Points, in no order, along strands that fork, close into loops and pass close to each other.
(in the rows, 128 means zero)
Two points are linked if the straight distance between their rows is under 132. Some points are linked to none.
k_214: | 150 | 113 | 151 | 153 | 173 | 132 | 128 | 108 | 146 | 145 | 158 | 137 |  78 | 139 |  96 | 121 | 172 | 131 | 171 |  98 | 102 | 151 | 136 |  98 | 173 |  84 | 130 | 132 | 188 | 113 | 112 | 114 |  94 |
k_473: | 144 | 134 | 142 | 165 | 194 | 128 | 121 | 127 | 128 | 122 | 131 | 127 |  80 | 169 |  41 |  99 | 108 | 143 | 141 |  97 |  89 | 139 | 117 | 106 | 108 |  33 | 134 | 110 | 153 | 142 | 113 |  67 | 146 |
k_199: | 156 |  80 | 181 | 141 | 176 | 109 |  98 | 135 |  80 | 116 | 112 |  81 |  97 |  67 | 123 |  95 | 161 | 112 | 169 | 102 | 111 |  77 | 101 | 137 | 120 |  95 | 124 | 106 | 169 | 103 | 120 | 180 |  93 |
k_952: | 144 | 145 | 145 | 162 | 126 | 108 | 183 | 119 |  86 | 156 | 129 |  83 |  84 | 105 | 114 | 123 | 104 | 134 | 155 |  48 | 131 | 125 |  85 | 119 | 110 |  77 | 160 |  98 | 151 | 107 | 106 | 121 |  85 |
k_595: | 140 | 166 | 134 | 128 | 129 | 137 | 159 | 121 | 122 | 138 | 146 | 116 | 118 | 123 | 141 | 159 | 114 | 127 | 150 | 141 | 136 | 141 | 124 | 125 | 131 | 146 | 132 | 154 | 136 | 124 | 145 | 120 |  97 |
k_123: |  98 | 104 |  52 |  96 |  85 |  80 | 169 | 111 | 147 | 105 | 129 | 146 | 186 | 163 | 117 | 125 |  71 | 141 |  67 | 137 | 131 | 138 | 170 | 168 | 100 | 154 |  90 |  92 | 132 | 123 | 155 | 149 | 157 |
k_110: | 102 | 131 | 144 |  69 | 102 | 127 | 130 |  97 | 107 | 106 | 141 | 155 | 173 | 133 | 112 | 107 |  76 | 158 |  60 | 111 | 156 | 119 | 176 | 170 | 154 | 142 | 134 |  54 |  63 | 175 | 152 | 170 | 170 |
k_133: | 155 | 130 | 157 | 163 | 120 | 177 | 118 | 120 | 110 | 138 | 147 | 123 |  77 |  80 | 194 | 154 | 143 | 115 | 143 | 156 | 135 | 121 |  91 | 117 | 155 | 106 | 149 | 110 | 114 | 144 |  73 | 115 | 146 |
k_157: | 111 | 159 | 145 |  91 |  88 | 174 |  94 | 110 | 140 | 149 | 102 | 157 | 173 | 118 | 157 | 130 | 155 | 155 |  94 | 134 | 142 |  82 | 116 | 124 | 171 | 181 | 119 | 153 |  85 | 129 | 178 | 150 | 100 |
k_957: | 117 | 170 | 121 | 106 |  63 | 125 | 129 | 135 |  82 | 149 | 136 |  86 | 152 | 130 | 148 | 107 | 148 | 117 |  67 | 129 | 142 | 118 | 174 | 108 | 125 | 185 | 116 |  87 | 110 | 150 | 131 | 148 | 188 |
k_686: |  94 | 181 | 123 | 124 | 102 | 141 | 169 | 155 | 134 | 138 | 128 |  80 | 131 | 136 | 140 | 133 | 103 | 113 | 151 | 164 | 142 | 151 | 125 | 147 |  58 | 158 |  99 | 113 | 104 | 126 | 146 | 110 | 142 |
k_33: | 128 | 165 | 123 | 135 | 122 | 102 | 174 | 118 |  90 | 161 | 173 | 118 | 117 | 139 | 162 | 171 | 100 | 110 | 148 | 113 | 129 | 158 | 144 | 121 | 158 | 123 | 164 | 123 | 139 | 132 | 110 | 116 | 146 |
k_419: | 129 | 110 |  65 | 128 | 131 |  68 | 141 | 126 | 141 | 112 |  91 | 128 | 159 | 185 |  80 | 146 |  95 | 135 | 133 | 172 |  76 | 172 | 181 | 146 |  93 | 137 | 116 | 102 | 117 | 114 | 128 | 151 | 160 |
k_868: | 149 |  88 | 106 | 133 | 155 | 124 | 140 | 121 | 138 | 114 | 177 | 155 | 125 | 134 | 106 | 118 |  97 | 127 | 159 | 121 | 115 | 165 | 136 | 106 | 151 |  67 | 150 | 112 | 136 | 166 | 107 | 109 | 126 |
k_667: | 151 | 125 | 154 | 141 | 141 | 134 | 122 | 137 | 122 | 156 | 159 | 117 |  92 |  97 | 128 | 139 | 164 | 116 | 206 | 115 | 130 | 163 | 165 | 118 | 142 |  92 | 121 | 137 | 155 | 100 | 121 | 129 | 113 |
k_832: | 145 | 142 | 151 |  98 | 137 |  87 |  76 | 125 | 116 | 127 | 138 | 121 | 133 | 129 | 124 | 104 | 164 | 154 | 116 | 112 |  95 | 110 | 154 | 162 | 132 | 151 | 119 | 143 | 139 | 126 | 123 | 183 | 141 |
k_269: | 117 | 172 |  99 | 136 | 143 | 124 | 137 | 124 | 173 | 140 | 151 | 134 | 126 | 151 | 119 | 157 | 132 | 107 | 158 | 163 | 119 | 161 | 135 | 127 | 124 | 140 |  84 | 145 | 164 | 125 | 149 | 127 | 112 |
k_599: | 115 | 177 |  82 | 153 | 157 | 118 | 197 | 104 |  95 | 118 | 118 | 147 | 139 | 175 | 128 | 133 |  69 | 138 | 119 | 153 | 103 | 148 |  70 | 150 |  94 | 116 | 152 | 120 | 111 | 144 | 136 | 104 | 108 |
k_256: | 155 |  43 | 139 | 125 | 157 | 110 |  81 | 135 | 173 | 122 |  98 | 150 |  94 | 165 | 135 | 114 | 172 | 151 | 129 | 129 | 128 | 147 | 137 |  86 |  87 | 119 | 106 | 192 | 146 | 150 |  65 |  85 | 114 |
k_542: | 124 | 162 | 135 | 125 |  88 | 136 | 107 | 142 |  98 | 137 | 128 |  77 | 130 | 125 | 164 | 119 | 130 | 136 | 105 | 126 | 138 |  92 |  99 | 112 | 155 | 167 | 152 | 167 |  93 | 143 | 124 |  91 | 147 |
k_69: | 113 | 147 | 112 | 109 | 112 |  89 | 150 | 141 |  89 | 121 | 150 | 149 | 160 | 125 | 164 | 142 | 123 | 117 | 130 | 169 | 106 | 124 | 128 | 143 | 146 | 192 | 158 | 133 | 112 | 133 | 163 | 167 | 159 |
k_523: | 151 | 101 | 152 | 108 | 115 | 155 | 105 | 132 | 140 | 124 | 119 | 120 | 128 | 113 | 114 | 119 | 124 | 130 | 142 |  90 | 151 | 116 | 145 | 107 | 176 | 125 | 157 | 151 | 123 | 145 | 118 | 111 | 103 |
k_257: | 138 | 143 | 119 | 119 |  96 | 178 | 141 | 103 | 150 | 107 | 155 | 141 | 158 | 102 | 147 | 126 | 115 | 144 |  88 | 166 | 155 | 151 | 146 | 112 | 180 | 145 |  78 | 140 | 144 | 180 | 117 | 106 | 113 |
k_478: | 116 | 104 | 127 | 103 | 139 | 105 | 118 | 130 | 150 | 114 | 148 | 137 | 105 | 153 | 125 | 116 |  81 | 172 | 112 |  90 | 142 | 104 | 122 | 147 | 123 | 124 | 140 | 170 | 113 | 129 | 123 | 106 | 134 |
k_687: | 155 | 119 | 135 | 157 | 154 | 168 | 138 | 126 | 122 | 137 | 147 | 154 |  81 |  84 | 137 | 136 | 158 | 127 | 145 | 160 | 126 | 127 | 107 | 106 | 132 | 112 | 108 | 139 | 157 | 134 |  68 |  89 | 113 |
k_833: | 124 | 125 | 117 |  90 | 106 |  78 | 123 | 128 |  70 |  97 | 142 | 152 | 151 | 139 | 179 | 117 | 116 | 150 |  99 | 142 | 118 | 109 | 140 | 116 | 143 | 176 | 137 | 192 | 136 | 140 | 136 | 142 | 161 |
k_384: |  78 |  79 | 149 | 117 | 135 | 124 |  93 | 148 | 189 | 146 | 133 | 130 | 124 | 166 | 169 | 154 | 133 | 114 | 116 | 136 | 211 | 115 | 147 | 175 | 109 | 164 | 120 | 169 | 155 |  87 | 170 | 126 | 137 |
k_285: | 118 | 132 |  89 |  86 |  66 | 115 | 139 | 134 |  92 | 102 | 130 | 109 | 193 | 107 | 168 |  98 |  92 |  94 | 106 | 115 | 138 | 115 | 129 | 136 | 116 | 136 | 136 | 123 | 111 | 118 | 142 | 146 | 135 |
k_920: | 123 | 114 | 131 | 119 | 129 | 158 |  88 | 148 | 115 | 122 | 130 | 160 | 121 | 113 | 147 |  87 | 163 | 123 | 140 | 140 |  99 |  89 |  73 | 141 | 125 | 142 | 121 | 152 |  84 | 136 | 143 | 141 | 118 |
k_267: | 115 |  83 |  58 | 126 | 146 |  60 | 126 | 131 | 186 | 117 | 114 | 164 | 139 | 187 |  98 | 136 |  95 | 141 | 132 | 138 |  87 | 173 | 168 | 145 |  72 |  98 | 110 | 136 | 152 | 118 | 123 | 118 | 149 |
k_586: | 132 | 155 | 149 | 109 |  98 | 166 | 116 | 139 | 148 | 131 | 149 |  98 | 149 |  91 | 140 | 134 | 170 | 122 | 124 | 138 | 148 | 114 | 176 | 131 | 166 | 163 |  87 | 137 | 139 | 122 | 152 | 170 | 110 |
k_61: | 102 | 161 |  97 | 134 | 105 | 154 | 158 | 148 | 166 | 136 | 127 |  57 | 124 | 133 | 110 | 138 |  72 | 107 | 152 | 106 | 125 | 141 | 107 | 150 |  93 | 118 | 135 | 123 | 102 | 130 | 129 |  89 | 161 |
k_926: | 106 |  69 |  63 |  85 | 124 |  83 | 141 | 133 | 140 |  78 |  95 | 136 | 215 | 163 | 113 | 125 |  76 | 135 |  67 | 162 | 127 | 132 | 148 | 147 |  88 | 137 | 122 | 113 | 114 | 151 | 138 | 165 | 135 |
k_880: | 101 |  74 | 122 |  89 | 136 |  97 | 132 | 143 | 144 |  83 | 105 | 174 | 185 | 147 | 140 | 121 | 105 | 157 |  83 | 163 | 162 | 125 | 162 | 171 |  90 | 149 |  99 | 122 | 106 | 136 | 119 | 184 | 128 |
k_471: | 157 | 117 | 156 | 118 | 107 | 126 | 121 | 127 |  91 | 153 | 180 | 128 | 104 |  91 | 149 | 102 | 132 | 123 | 171 |  89 |  90 | 140 |  96 | 111 | 153 |  68 | 161 | 129 | 142 | 153 |  81 | 113 | 112 |
k_320: | 119 | 103 | 106 | 153 | 178 | 130 | 112 | 134 | 165 | 105 | 121 | 141 | 104 | 136 |  94 | 170 | 108 | 147 | 154 | 122 | 115 | 122 | 109 | 185 | 120 | 122 | 129 | 122 | 110 | 115 | 116 | 139 | 127 |
k_173: | 154 |  80 | 156 | 106 | 121 | 105 |  83 | 124 | 156 | 115 | 103 | 147 | 103 | 171 | 144 | 130 | 146 | 138 | 163 | 144 | 160 | 131 | 156 | 100 |  97 | 132 | 123 | 203 | 139 | 125 | 100 |  56 | 140 |
k_200: | 134 |  73 | 143 | 132 | 173 | 103 |  83 | 122 | 141 | 135 | 102 | 175 | 100 | 163 |  99 |  81 | 167 |  94 | 138 |  88 | 102 | 124 | 132 | 101 | 118 |  89 | 157 | 116 | 133 | 104 | 146 | 103 | 132 |
k_474: |  72 | 173 |  87 | 107 |  80 | 142 | 172 | 138 | 180 | 137 | 136 | 123 | 152 | 144 | 115 | 169 |  88 | 126 | 109 | 141 | 116 | 144 | 106 | 149 | 152 | 165 | 122 | 169 |  85 | 130 | 195 |  76 | 156 |
k_951: | 111 | 157 | 171 | 114 | 129 | 148 | 121 | 139 | 160 | 139 | 122 | 121 | 141 | 120 | 150 | 132 | 166 | 136 | 105 | 156 | 180 | 108 | 141 | 154 | 111 | 179 |  79 | 160 | 147 | 127 | 153 | 152 |  80 |
k_613: |  87 | 177 |  74 | 111 |  51 | 155 | 159 | 117 | 174 | 134 | 115 | 153 | 152 | 139 | 109 | 149 | 104 | 143 |  74 | 124 | 101 | 125 | 151 | 129 | 141 | 184 | 100 | 130 |  67 | 155 | 202 |  97 | 169 |
k_782: | 134 | 144 | 137 |  97 |  81 | 172 | 115 | 136 | 142 | 115 | 108 | 146 | 147 |  97 | 132 | 110 | 146 | 162 | 134 | 143 | 100 |  97 |  91 | 124 | 147 | 152 | 117 | 168 |  89 | 136 | 157 | 130 |  94 |
k_434: | 145 |  91 | 142 | 107 | 107 | 126 | 107 | 141 | 142 | 108 | 132 | 133 | 112 | 145 | 122 | 125 | 119 | 129 | 171 | 135 | 126 | 147 | 132 |  87 | 152 | 118 | 142 | 186 | 129 | 136 |  90 |  67 | 104 |
k_769: |  97 | 156 |  91 | 119 |  97 | 132 | 150 | 124 |  95 | 133 | 151 |  94 | 163 | 116 | 189 | 142 | 128 |  95 |  93 | 112 | 178 | 126 | 127 | 127 | 136 | 165 | 152 | 130 | 121 |  99 | 140 | 147 | 151 |
k_145: | 124 | 156 | 149 | 142 | 120 | 112 | 125 | 139 |  95 | 129 | 166 |  81 |  85 | 140 | 138 | 125 | 100 | 142 | 173 | 119 |  84 |  98 |  82 | 146 | 136 | 130 | 165 | 175 | 126 | 126 | 131 | 111 | 137 |
k_922: |  95 | 111 |  56 | 100 |  75 |  65 | 145 |  98 | 129 | 113 | 131 | 146 | 196 | 159 | 142 | 106 |  83 | 128 |  44 | 133 | 130 | 143 | 162 | 110 | 142 | 165 | 112 | 138 | 147 | 134 | 139 | 123 | 176 |
k_889: | 159 |  99 | 150 | 141 | 172 |  97 |  98 | 126 | 102 | 113 | 141 |  84 | 143 |  86 | 119 |  96 | 168 | 130 | 165 | 102 | 138 | 116 | 151 | 111 | 126 | 104 | 123 | 124 | 176 | 103 |  94 | 179 |  88 |
k_406: | 137 |  60 | 127 | 150 | 176 |  98 |  78 | 111 | 184 | 128 |  99 | 162 | 102 | 184 | 102 | 153 | 153 | 158 | 120 | 130 | 131 | 135 | 141 | 112 | 105 | 107 | 114 | 157 | 167 | 108 | 102 | 104 | 133 |
k_156: | 129 | 132 | 111 | 186 | 180 | 125 | 184 | 147 | 118 | 126 | 106 | 138 | 106 | 154 |  65 | 166 | 133 | 119 | 174 | 129 |  90 | 161 | 131 | 105 |  97 |  83 | 112 | 118 | 156 |  80 | 155 | 140 | 105 |
k_105: | 117 | 110 | 103 |  96 | 104 |  56 | 134 | 103 |  89 |  89 | 153 | 154 | 155 | 165 | 154 | 125 |  73 | 163 | 102 | 134 | 142 | 125 | 146 | 103 | 139 | 137 | 136 | 212 | 146 | 149 | 120 |  85 | 154 |
k_913: | 125 | 134 | 120 | 122 | 105 | 126 | 106 | 132 |  93 | 121 | 138 | 123 | 155 | 116 | 162 | 101 | 157 | 110 |  88 | 174 | 159 | 125 | 159 | 140 | 112 | 149 | 128 |  72 | 108 | 132 | 120 | 173 | 178 |
k_875: | 141 | 164 | 127 | 107 |  73 | 183 | 138 | 133 | 149 | 143 | 165 | 103 | 131 |  71 | 162 | 113 | 138 | 118 | 120 | 144 | 136 | 162 | 145 | 122 | 164 | 124 |  85 | 135 | 148 | 143 | 121 | 130 | 129 |
k_483: | 120 | 152 | 104 | 134 | 103 | 161 | 150 | 109 | 118 | 129 | 159 | 154 | 148 |  94 | 153 | 143 | 104 | 128 |  90 | 136 | 126 | 158 |  96 | 122 | 191 | 115 | 142 | 125 | 133 | 156 | 105 |  88 | 120 |
k_981: | 161 |  91 | 154 | 185 | 187 | 158 | 120 | 153 | 111 | 119 |  77 | 121 |  58 |  97 | 124 | 140 | 191 | 104 | 150 | 148 | 118 | 116 | 106 | 102 | 114 | 112 | 119 | 136 | 157 |  77 | 104 | 139 | 129 |
k_315: | 112 | 126 | 108 | 149 | 104 | 121 |  94 | 130 | 124 | 140 | 136 | 111 | 143 | 134 | 178 | 126 | 131 |  96 | 114 | 132 | 188 | 108 | 135 | 139 | 121 | 151 | 151 | 102 | 123 | 114 | 126 | 123 | 185 |
k_593: | 106 | 159 |  93 | 125 |  92 |  96 | 166 | 121 | 106 | 148 | 146 | 152 | 111 | 181 | 147 | 179 |  97 | 136 | 148 | 124 | 108 | 155 | 130 | 127 | 127 | 126 | 161 | 171 | 136 | 112 | 111 |  78 | 166 |
k_16: | 118 | 102 | 110 | 146 | 175 | 119 |  91 | 111 | 203 | 116 | 101 | 174 | 114 | 162 | 120 | 169 | 141 | 153 | 104 | 153 | 155 | 121 | 115 | 153 | 127 | 134 | 126 | 124 | 120 | 116 | 119 | 117 | 141 |
k_163: | 152 | 155 | 135 | 122 | 111 | 137 | 183 | 133 | 101 | 113 | 141 | 115 | 152 |  82 |  96 | 108 | 100 | 130 | 127 | 126 | 101 | 129 | 102 | 131 | 140 | 118 | 113 |  99 | 119 | 157 | 122 | 151 |  91 |
k_931: | 152 | 132 | 160 | 149 | 125 | 175 | 122 | 122 | 120 | 146 |  84 | 118 | 123 |  80 | 147 | 142 | 162 | 101 | 172 |  98 | 124 | 101 |  90 | 122 | 141 | 142 | 178 |  83 |  81 |  88 | 140 | 159 | 113 |
k_279: | 112 | 168 | 102 | 148 | 130 | 153 | 172 | 100 | 108 | 158 | 180 | 144 | 116 | 100 | 181 | 181 |  96 | 136 | 104 | 140 | 128 | 162 | 117 | 150 | 174 | 125 | 138 | 100 | 127 | 123 |  98 | 121 | 149 |
k_54: | 166 | 101 | 167 | 168 | 154 | 176 | 151 | 115 | 124 | 154 | 119 | 176 |  61 |  90 | 136 | 141 | 179 | 129 | 148 |  93 | 120 | 118 | 104 | 119 | 133 |  86 | 116 | 119 | 140 | 116 |  89 | 111 |  85 |
k_752: | 124 | 136 | 184 | 160 | 186 | 132 | 130 | 125 | 122 | 139 | 121 | 121 |  91 | 128 | 120 | 123 | 148 | 123 | 159 | 103 | 149 | 114 |  86 | 124 | 136 | 110 | 118 | 143 | 178 | 108 | 162 | 142 |  53 |
k_198: | 119 | 152 | 121 | 128 | 119 | 110 | 131 | 121 | 129 | 131 | 108 | 108 | 144 | 143 | 135 | 126 | 134 | 122 | 105 | 158 | 140 | 143 | 164 | 133 | 105 | 136 |  89 |  71 | 135 | 137 | 106 | 150 | 136 |
k_836: |  95 | 172 |  74 | 121 |  84 | 116 | 159 | 137 | 133 | 147 | 132 | 138 | 122 | 160 | 142 | 161 |  96 | 135 | 147 | 140 |  92 | 133 | 107 | 149 | 125 | 170 | 126 | 203 | 127 | 119 | 178 |  70 | 152 |
k_35: | 149 | 166 | 154 | 125 | 101 | 173 | 107 | 125 |  83 | 134 | 116 | 101 | 114 |  94 | 173 | 145 | 139 | 141 | 111 | 152 | 151 | 100 | 102 | 117 | 126 | 154 | 159 | 114 |  94 | 152 |  80 | 124 | 144 |
k_930: | 141 |  68 | 140 | 134 | 202 | 121 | 106 | 141 | 141 | 127 | 137 | 163 |  83 | 172 |  80 |  74 | 144 | 113 | 137 |  77 |  98 | 123 | 115 |  83 |  97 |  31 | 128 | 116 | 148 | 138 | 134 |  78 | 144 |
k_237: | 154 |  97 | 198 | 108 | 130 | 135 |  96 | 113 | 126 | 156 | 126 | 105 |  93 | 122 | 131 |  83 | 162 | 108 | 166 |  65 | 160 | 109 | 122 | 102 | 137 | 102 | 150 | 143 | 135 | 143 | 132 |  95 |  76 |
k_818: | 146 | 174 | 173 |  96 | 116 | 124 | 118 | 118 |  89 | 131 | 110 | 122 | 136 | 120 | 111 | 115 | 144 | 177 | 103 | 124 |  99 | 109 | 150 | 163 | 128 | 159 | 109 | 119 |  84 | 162 | 147 | 167 | 145 |
k_149: | 123 | 164 | 121 | 178 | 188 | 171 | 164 | 142 | 162 | 129 | 141 | 125 | 111 | 137 |  82 | 173 | 129 | 105 | 173 | 141 | 118 | 161 | 109 | 112 | 124 | 105 | 106 | 120 | 166 | 117 | 162 | 120 |  88 |
k_743: | 122 | 146 | 109 | 145 |  99 | 166 | 102 | 120 | 133 | 159 | 135 | 137 | 125 | 101 | 147 | 112 | 156 |  97 | 143 | 148 |  90 | 121 | 106 | 138 | 134 | 127 | 142 | 108 |  92 | 121 | 139 | 127 | 158 |
k_988: | 139 | 177 | 122 | 158 | 101 | 153 | 147 | 135 | 127 | 152 | 111 |  97 | 103 | 104 | 144 | 145 | 151 | 101 | 162 | 118 |  80 | 125 |  91 | 122 | 136 | 147 | 160 | 107 |  88 |  92 | 123 | 142 | 131 |
k_712: | 118 | 174 | 118 | 152 | 152 | 110 | 176 | 152 | 111 | 135 | 123 |  93 | 148 | 152 | 141 | 128 | 121 | 109 | 122 | 191 | 131 | 160 | 150 | 146 |  46 | 130 |  91 |  73 | 128 | 132 | 140 | 160 | 138 |
k_654: | 110 | 142 | 136 | 141 | 163 | 151 |  89 | 121 | 177 | 118 |  92 | 108 | 144 | 118 |  88 | 146 | 154 | 130 | 103 | 137 | 159 | 116 | 131 | 157 | 172 | 165 | 144 | 115 | 116 | 112 | 162 | 166 | 112 |
k_391: | 125 | 134 | 143 | 181 | 193 | 141 | 137 | 120 | 131 | 154 | 115 | 138 |  76 | 130 |  80 | 138 | 161 | 130 | 140 |  91 | 102 | 114 |  88 |  85 | 149 |  83 | 121 | 146 | 197 | 102 | 143 | 109 |  80 |
k_524: | 168 |  91 | 162 | 166 | 174 | 176 | 151 | 171 |  99 | 102 | 144 | 118 |  59 |  82 | 111 | 138 | 163 | 107 | 188 | 147 | 102 | 118 |  88 | 103 | 132 |  84 | 115 | 136 | 162 | 112 |  81 | 105 | 137 |
k_104: | 139 | 152 | 201 | 158 | 121 | 155 | 104 | 134 | 127 | 143 |  43 | 115 | 125 | 127 | 124 | 133 | 184 | 112 | 132 | 126 | 141 | 107 | 126 | 112 | 133 | 173 | 160 |  96 |  84 | 110 | 137 | 160 | 102 |
k_369: |  98 | 164 | 196 | 145 | 136 | 143 | 128 | 150 | 151 | 155 |  75 | 102 | 125 | 157 | 126 | 169 | 143 | 114 | 133 | 137 | 153 | 132 | 153 | 153 | 107 | 187 | 151 |  95 |  87 | 114 | 147 | 165 | 138 |
k_101: | 112 | 157 | 117 |  98 |  46 | 151 | 147 | 134 | 129 | 145 | 124 | 130 | 182 | 120 | 149 | 139 | 135 | 113 |  64 | 144 | 151 | 117 | 187 | 109 | 134 | 185 | 102 | 107 |  77 | 136 | 175 | 163 | 175 |
k_341: | 124 | 111 |  71 | 131 | 104 |  97 | 140 | 113 | 105 | 107 |  97 | 129 | 167 | 133 | 151 | 100 |  95 | 107 | 125 | 112 | 148 | 128 | 104 | 127 | 110 | 126 | 175 | 112 | 125 | 108 | 141 | 114 | 121 |
k_309: | 164 |  94 | 202 | 175 | 174 | 148 |  93 | 143 | 101 | 125 |  94 |  98 |  82 |  82 | 135 | 106 | 188 | 115 | 132 | 122 | 142 |  82 | 113 |  92 | 124 | 127 | 140 | 117 | 155 | 116 |  86 | 161 |  85 |
k_962: | 123 | 156 |  74 | 133 | 131 | 126 | 153 | 135 | 111 | 119 | 137 | 111 | 172 | 109 | 106 | 143 | 108 | 119 | 111 | 188 |  97 | 143 | 127 | 144 | 142 | 155 | 130 | 105 | 127 | 125 | 160 | 182 | 140 |
k_36: | 143 | 107 | 126 | 114 | 137 | 122 | 128 | 101 | 102 | 107 | 134 | 189 | 141 | 139 | 122 | 109 | 134 | 111 | 121 | 119 |  93 | 167 | 134 | 106 | 135 |  95 | 159 |  87 | 103 | 149 | 102 | 108 | 118 |
k_345: | 103 | 125 |  60 |  87 |  62 |  85 | 131 | 109 | 124 | 115 | 138 | 127 | 185 | 122 | 142 |  76 |  93 | 140 |  79 |  96 | 127 | 110 | 123 | 105 | 126 | 147 | 114 | 158 | 133 | 126 | 137 | 109 | 130 |
k_804: | 149 | 104 | 119 |  95 | 133 |  54 | 134 | 108 |  92 | 141 | 170 | 178 | 131 | 155 | 139 |  83 | 104 | 174 | 148 |  60 | 120 | 148 | 125 | 118 | 114 |  54 | 162 | 175 | 174 | 155 | 103 | 103 | 100 |
k_208: | 117 | 115 | 184 | 120 | 177 | 136 | 104 | 132 | 158 | 125 | 110 | 118 | 114 | 152 | 102 | 110 | 117 | 124 | 124 | 107 | 165 | 109 | 130 | 177 | 108 |  98 | 133 |  85 | 100 | 145 | 137 | 140 | 128 |
k_611: | 124 |  48 | 106 |  96 | 136 |  78 | 136 | 138 | 187 |  90 | 116 | 181 | 154 | 164 | 122 | 154 | 108 | 169 | 114 | 155 | 128 | 140 | 158 | 150 |  73 | 128 |  91 | 143 | 125 | 127 | 129 | 128 | 131 |
k_828: | 140 | 103 | 122 | 136 | 152 | 118 | 101 | 140 | 144 | 119 |  99 | 125 | 103 | 197 |  65 | 109 | 111 | 131 | 141 | 148 | 105 | 158 | 141 |  84 |  89 |  72 | 133 | 126 | 141 | 153 | 110 |  66 | 143 |
k_502: | 102 | 110 | 156 | 131 | 147 | 139 | 117 | 143 | 144 | 141 | 107 |  98 | 118 | 141 | 142 | 158 | 145 | 109 | 153 | 133 | 195 | 117 | 137 | 155 | 100 | 166 | 104 | 152 | 164 |  93 | 157 | 159 | 103 |
k_242: | 156 |  92 | 164 | 126 | 145 | 151 |  95 | 122 | 136 | 165 | 108 | 165 |  95 | 125 |  97 |  72 | 173 | 107 | 161 |  38 | 126 | 109 | 117 | 108 | 139 |  76 | 143 | 116 | 119 | 120 | 114 | 102 | 104 |
k_53: | 118 | 177 | 150 | 119 |  94 | 105 | 113 | 138 |  67 | 139 | 144 |  34 | 111 | 103 | 149 | 112 | 116 | 112 | 134 | 125 | 114 |  94 | 109 | 136 | 118 | 148 | 152 | 157 | 125 | 142 | 127 | 126 | 150 |
k_642: | 102 | 172 | 149 | 106 |  88 | 160 | 104 | 125 | 116 | 136 | 106 | 138 | 172 | 105 | 141 | 139 | 144 | 134 |  81 | 137 | 142 |  99 | 143 | 123 | 168 | 180 | 131 | 111 |  72 | 147 | 182 | 191 | 162 |
k_616: | 147 |  85 | 115 | 114 | 131 |  75 | 100 | 131 | 113 | 126 | 165 | 122 | 155 | 113 | 135 | 103 | 152 | 118 | 151 | 106 | 151 | 148 | 168 |  98 | 148 | 113 | 125 | 134 | 181 | 116 |  94 | 163 | 117 |
k_299: | 160 | 110 | 195 | 176 | 180 | 125 | 144 | 145 |  91 | 132 | 128 |  83 |  60 |  77 | 105 | 135 | 140 | 122 | 172 |  99 | 138 |  96 |  86 | 129 | 103 |  84 | 133 | 125 | 194 | 114 | 133 | 146 |  83 |
k_224: | 140 |  98 | 125 | 166 | 179 | 164 | 152 | 115 | 162 | 109 | 155 | 175 |  99 | 105 |  98 | 149 | 111 | 136 | 133 | 111 | 145 | 159 | 109 | 128 | 166 |  75 | 118 |  99 | 132 | 143 | 111 | 113 | 107 |
k_25: | 108 | 130 |  79 | 125 |  84 | 143 | 134 | 122 | 149 | 124 |  92 | 105 | 159 | 140 | 117 | 136 |  83 | 104 | 120 | 109 | 145 | 130 | 104 | 136 | 120 | 129 | 169 | 107 |  90 | 103 | 119 |  81 | 147 |
k_260: |  99 | 148 |  49 | 153 | 155 | 105 | 134 | 140 | 147 | 125 | 120 | 124 | 149 | 152 |  86 | 151 | 113 | 131 | 109 | 185 |  93 | 156 | 146 | 166 | 103 | 138 | 113 | 107 | 145 |  95 | 129 | 163 | 146 |
k_322: | 145 | 161 | 164 | 115 | 116 | 147 | 116 | 124 | 100 | 108 | 139 |  84 | 140 | 100 |  93 | 113 | 104 | 156 |  92 | 139 | 135 | 107 | 133 | 147 | 118 | 142 |  99 |  88 | 110 | 177 | 111 | 148 | 111 |
k_238: | 133 | 136 | 144 |  70 | 105 | 145 |  97 | 110 | 149 | 120 | 111 | 165 | 179 | 126 | 113 | 127 | 121 | 168 |  56 | 130 | 135 | 111 | 156 | 129 | 174 | 156 | 120 |  94 |  72 | 166 | 141 | 166 | 163 |
k_66: | 143 | 119 | 142 | 146 | 163 | 159 | 155 | 135 | 140 | 109 | 131 | 132 | 141 |  91 |  89 | 136 | 107 | 130 | 158 | 135 | 123 | 126 | 114 | 162 | 134 |  96 | 136 |  89 | 115 | 132 | 106 | 144 | 101 |
k_288: | 149 | 105 | 133 | 116 | 132 | 121 | 106 | 132 | 140 | 136 | 192 | 162 | 118 |  94 | 160 | 106 | 156 | 113 | 168 | 140 | 128 | 155 | 164 | 112 | 152 | 116 |  91 | 149 | 173 | 131 | 117 | 134 | 119 |

A piece is two or more points that can be reached from each other along the links. Count, over all rows, the pieces, the separate loops (a circle has one, a figure eight two, a Y none), the forks (points with three links) and the tips (points with one).
pieces -> 4
loops -> 2
forks -> 7
tips -> 11

How many points has the smallest loop of links through each point below? Write none if it is on no loop.
k_616 -> 9
k_198 -> 10
k_320 -> none
k_962 -> none
